A landscape with many valleys, sampled at points; each row gives a point and its height.
A ball rolls from a point to whichever of its 2 nearest points has the largest drop for the distance, and stops where none of them is lower. Distance is the straight distance between rows; heights are no part of it.
Z691: [ 63 165 126 163 118  90 135 138 136 143 108  71 124 173  68 138 106  82
 118 112 130 105 143 175 131]  h=2.01
Z390: [126 121 156 182 122 163 115 123 108  66 168 116  74  84 114 147 128  99
 114 123  99  93 126 151 148]  h=4.49
Z882: [135 158 114 202 146 130 189 100 108 125 136  84 137  90 107 152 168  84
 154 107 116 145 135 132 124]  h=2.55
Z901: [135  88 130 148 113 139 143 139 104 112 107 166 124 108  67 102 140 173
 169 192 108 131 127 146 143]  h=2.60
Z536: [117 103 149 252 139 134 163 141 165 120 168 106 119 109 112 107 129 105
 122 124 120 157  94  97  81]  h=6.12
Z813: [ 96 159 127 113 105  88  85 128 161 138 124 113 123 152  91 159 109 107
 122 161 154  85 127 173 143]  h=2.76
Z874: [120 139  92 119 158 132 152 101 100 161 105 102 131 160 123 121 145 125
 120 102  76 148 154  90 111]  h=3.08
Z131: [146 115 141 122 183 116 140 119 164 141 125 151  80 177  87  99 149 151
 151 161 106 138 180 123  98]  h=0.90
Z199: [149 156 113  81 164 144 150  80 107 160 109  99 116 143 154 130 155 130
 109 103  95 146 161  95 111]  h=2.80
Z665: [115  95 128 118 127 127 108 162 118 112 100 172 108 126  68  96 102 184
 159 178 124 124 122 136 109]  h=2.12
Z786: [147 129 167 193 125 144 152 138 135  99 186  91 125  90 144 143 132  67
 108  98 141 132 123 130 141]  h=5.64
Z510: [138 166 118  68 156 124 148  88 122 151  98 108 116 150 122 135 151 127
 133 129 130 133 182 133 136]  h=2.50
Z841: [ 96 130 141 103 100 136  99 132 166 155 122  88 117 146 134 110 101 119
  83 110 167 111 129 107 104]  h=2.32
Z606: [117 147 108  70 103 102 111 120 130 153  81 121 133 145  92 139 117 140
 151 153 149 105 162 144 144]  h=1.72
Z797: [131 115  97  96 131 122 138 125  93 133 104 137 126 154  81 119 140 159
 154 143  76 129 157 128 121]  h=2.56
Z973: [144 132 167 215 119 151 132 147 157  82 190  95  88  73 153 153 138  44
 120 110 109 125 144 116 168]  h=5.27
Z822: [127 131 111 106  60  94  94 113 147 146 123 155 174 161 121 179 120 137
 129 148 146  93  92 161 172]  h=2.70
Z319: [127 141 120  88  92 123 110 135 100 105 121 155 149  85 142 155 118 145
 140 139 160 106 103 159 160]  h=3.48
Z179: [120  92 105 155 109 153 146 142  85 118 118 137 176  96 137 113 126 142
 121 106  97 145  86 111 123]  h=4.82
Z288: [120 148 156 136 147 122 144 123 152 142 145  71 128 155 144 127 127  88
  93  89 130 147 125 134  91]  h=6.13
Z658: [119 109 126 123  85 166 128 178  70  65 119 154 141  59 114 131 101 135
 143 104 137 108 110 129 152]  h=4.18
Z726: [152  80 128 171 146 145 115 118 131 130 155 165 136 166 167 111 127 162
 108 144 100 161  93  96 108]  h=2.83
Z469: [146 159 176  73 172 138 112 119 153  97 119 141  77 106 123 107 126 138
 152 132 173 101 132 150 128]  h=2.33
Z966: [126  82 112 183 161 135 116 129 133 131 145 163 142 200 154 113 102 136
 122 155 106 152 123  79 100]  h=2.18
Z905: [105 151 140 136 108 115  88 128 129 101 162 133  86 121 109 154 130 112
  95 150 125  83 108 183 153]  h=3.58
Z646: [133 106 126 140  69 140  89 131 146 162 133 140 165 200 152 116 121 138
  79 111 101 120  73 130 114]  h=3.15
Z771: [138 103 121 142  90 170 149 174  71  90 130 138 168  59 143 116 116 130
 130  86 118 140  96  98 152]  h=4.50
Z718: [115 125 140 160 154 122 131 116 156 170 142  88 129 182 163 105 120  93
  74  98 109 158 131  97  84]  h=6.28
Z158: [163 130 127 109 185 151 153 120  96 115 142 129 124  86 164 118 142 158
 143 100 104 161 123  99  94]  h=5.13
Z465: [150  81 110 203 130 155 153 118 113 139 147 126 168  96 171 107 162 126
 138 153  91 172  85  76 125]  h=3.89
Z754: [168 143 142 118 138 152 132 140  76  99 170  98 136  98 166 139 136 123
 112  67 101 131 105 118 126]  h=3.73
Z951: [132 138 181  89 154 133 116 142 201 134 123 132  99 115 155  89 110 123
 120 113 198 135 136 113  94]  h=2.81
Z527: [166 159 162  85 167 167 126 160  99  85 169 108 102  88 159 127 125 130
 128  69 135 129 129 109 130]  h=3.57
Z338: [ 71 179 132 186 139  88 173 136 126 135 113  76 140 137  97 153 113  73
 128  84 133 127 146 170 134]  h=1.48
Z425: [138 153 113 126 137 127 133 100  79 102 142 139 109  94 107 156 168 126
 141 164  95 106 144 183 187]  h=5.94
Z234: [111 162 136 109 107  88  69 122 162 121 154 142  86 131 100 168 120 128
 117 165 140  73 116 182 161]  h=3.14
Z122: [115  81  97 221 153 142 124 142 120 146 149 118 183 157 171 105 106 115
 107 111  99 164  75  91 100]  h=5.45
Z701: [151  94 124 123 113 127 133 123 100 115 129 160 121 149  69 113 161 178
 166 171  91 118 140 149 135]  h=3.07
Z572: [ 85 128  93 118 117 104 144 149 140 165  81 128 185 127 149 118 102 110
 118 110 151 167 127 118 114]  h=0.51
Z387: [110  93 102 186 128 148 133 154 111 141 138 116 173 131 148 105 117 120
 103  85  93 150  80 111 106]  h=5.15
Z137: [125  92 128 226 162 127 135 130 152 139 174 105 146 144 153 104 123 110
 103 116 114 174  91  96  79]  h=5.78
Z532: [155 143 175 118 119 106 126 102 186 146 148 140 123 162 160 140 137 124
 115 146 177 147 115 159 124]  h=6.44
Z66: [118  90 106 164 118 123 164 129 121 142 106 151 178 104 119 115 143 130
 138 162 127 175 111 134 135]  h=2.98
Z401: [126 114  74 136 158 121 147 112 112 172 106 132 144 187 141 117 138 123
 118 124  75 148 172  74 120]  h=3.39
Z687: [122  87 131 166  72 135 145 134 134 134 112 156 173 133 100 117 147 135
 136 190 128 138 102 147 150]  h=2.48
Z747: [ 99 157 122 204 136 110 182 116 115 128 123  88 147 111  99 154 138  74
 140 108 123 133 142 166 146]  h=2.02
Z825: [155 146 123 176 149 135 176 117 107 133 159  84 154  91 147 140 157  91
 128  77 117 155 122 116 106]  h=3.05
Z70: [116 156 136  95 155 125 126 109 117 127 109 100  99 142 102 131 133 120
 136 134 123 115 153 144 121]  h=2.17
Z814: [112 147 170  89 129 130  95 127 190 134 141  90  96 132 146 118 102 112
  97 110 199 103 136 121 114]  h=2.57
Z618: [109 131  98  86 125 120 154 163 100 131  92 134 176  88 156 125 112 128
 135  90 149 169 124 114 125]  h=0.93
Z712: [134 149 167 145 118 115 127 120 164 115 166 120 135 125 155 146 139  97
 102 139 170 131 112 179 135]  h=6.19
Z499: [104 135 138 162 122 144  98 128  97  80 160 121  68 115  88 150 117 105
 104 126  89  76 120 173 144]  h=4.09
Z681: [180 105 135 155 167 164 137 106 110 119 170 143 118  96 177 109 159 171
 133 125 102 162  94  90 103]  h=4.83
Z128: [157 123 127  89 105  84 129 114 166 151 106 190 119 180 109 129 149 156
 164 168 148 114 172 142 131]  h=0.92
Z880: [133 121 132 108 105  98 123 133 174 150 105 167 139 159  96 130 127 145
 150 177 165 130 139 155 120]  h=1.42
Z774: [123 169 140  83 166 135 117 142 114  84 132 132  83  81 123 137 121 118
 142 115 151  97 140 156 143]  h=1.91
Z333: [122 126 119  85  96 124 100 102 172 182 104 127 104 154  88 130 107 152
 110 139 180  83 179 109 134]  h=1.71
Z55: [148 144 116 131 153 136 156 129  96 132 142  83 149 117 161 132 138 110
 117  63  95 154 113 105 101]  h=3.40
Z745: [123 123 127 122  86 144 124 157  94  76 120 151 141  50 140 144 123 110
 145 143 152 108 124 152 188]  h=3.84
Z413: [132  81  78 175 139 137 168 114  98 145 115 155 192  98 157 115 154 137
 147 159 100 180 109  93 143]  h=3.41
Z203: [116 132 141 117  83 131  93 129 147 142 130 108 148 164 147 128 109 123
  90 105 133 117  88 133 111]  h=2.68
Z501: [140 154 119  83 137 140 127 104  66  95 125 140 118 108 127 151 148 151
 142 137 109 108 125 163 157]  h=5.70
Z619: [128 156 162  89 183 146 131 116 138 114 114 106  65 126 103 106 126 137
 140 127 141 113 150 136 104]  h=2.51
Z384: [129 126  99  69 100 107 118 126  99 133 100 126 117 169  72 120 143 150
 168 149  96  94 180 144 141]  h=2.15
Z150: [124 150 123  83  76  91  98 103 171 172 111 130 162 162 149 175 112 126
 111 135 165 104 113 137 149]  h=2.27
Z337: [146 142 105 103 179 150 163 116  76 104 112 123 125  77 125 131 146 153
 161 104  97 149 128 114 109]  h=5.31
Z564: [110 108 118  92 107 118  93 148 146 148  90 154 101 156  76 101 104 168
 147 168 128 105 155 114 113]  h=1.73
Z393: [163 150 190  91 163 139 122 134 165 109 154 120 100 117 174 109 124 126
 120 100 175 141 123 129 109]  h=3.04
Z770: [111  99  84  87 133 133 106 136 104 147  77 179 122 144 133 104 102 177
 142 163 122 132 154  78 129]  h=1.95
Z755: [119 155 123  69 135 123 147 160 117 118 103 124 148  90 153 131 111 117
 142  95 172 144 135 130 131]  h=1.21
Z900: [130 122 103  60 114 127 111 127 118 147  73 180 126 123 135 124 122 185
 147 150 130 131 140 102 132]  h=1.83
Z365: [121  85 106 125 162 138 119 135 116 132 113 175 119 177 150 111 110 163
 133 164 107 140 145  73 112]  h=1.50
Z734: [116 176 129  74 151 113 125 136 125 113 124 113 123  94 155 147 127 105
 132 110 164 116 147 151 147]  h=1.53
Z143: [168  72 131 203 143 159 129 111 126 132 173 137 144 114 186 105 157 151
 126 149  97 164  79  72 109]  h=4.34
Z20: [114 140 118  77  89 113  98  98 173 180  94 110 141 143 136 153 103 129
 103 127 183  95 148 117 141]  h=2.00
Z925: [120 114 162 206 107 164 110 145 138  66 180 112  66  75 128 150 130  69
 108 102  94 113 140 129 172]  h=4.89
Z878: [115 137 114  83  73 111  83 131 122 117 113 156 142 118 118 169 107 166
 145 152 148  77  90 153 163]  h=3.16
Z509: [176 158 184  90 164 149 119 146 134  89 178 128  97  98 182 122 131 126
 129  89 163 128 119 135 142]  h=3.30
Z942: [152 112 102  76  89 101 116 125 123 147  89 195 129 162 112 129 138 181
 160 157 128 116 149 119 140]  h=1.49
Z929: [151 146 133  87 152 162 137 123  65  81 131 129 110  75 136 139 136 154
 144 108 106 111 116 136 133]  h=5.51
Z512: [120 116 111  76  79 105  92 129 166 168  93 140 125 157  88 132 106 158
 140 159 147  79 158 115 139]  h=1.40
Z133: [ 91 149 122 121 104  79 105 126 165 155 113  86 130 183  72 143 120  86
 127 149 144  93 155 166 135]  h=2.45
Z605: [128 147 163 158 137 120 157 148 149 117 160  92 141 117 147 139 122  77
 107  93 167 150 124 151 120]  h=5.92
Z265: [ 82 129 113 192 165 120 140 116 155 181 125  74 125 188 133 102 117  98
  97  89 101 156 143  82  90]  h=6.43
Z423: [155 107 126 108 149  98 143 125 161 146 121 184 100 179 101 108 155 158
 161 175 123 136 182 133 119]  h=0.23
Z21: [130  94 132 142  83 115 126 135 158 134 119 184 159 143 109 122 130 164
 135 184 156 148 104 144 137]  h=1.96

Call two points neighbours if one is among the 2 nearest of the other. Go from one point of each pair to the other, from neighbour to neighbour, staying as low as possible. Name the highest point that can't be avoided.
Z365, Z423 | Z770
Z572, Z70 | Z619
Z841, Z338 | Z754

Two balls start at each pair of points below. Name the first point that both come to, or write never.
Z754, Z605 | Z338
Z137, Z143 | never
Z718, Z712 | Z605
Z658, Z158 | never

For each start below, name every point that the ball comes to, in order.
Z536 | Z137 Z122 Z387 Z179 Z771 Z658 Z745 Z319 Z878 Z822 Z150 Z20 Z333 Z512
Z469 | Z774 Z734 Z755 Z618 Z572
Z501 | Z929 Z337 Z158 Z681 Z143 Z465 Z413 Z66 Z687 Z21 Z880 Z128 Z423
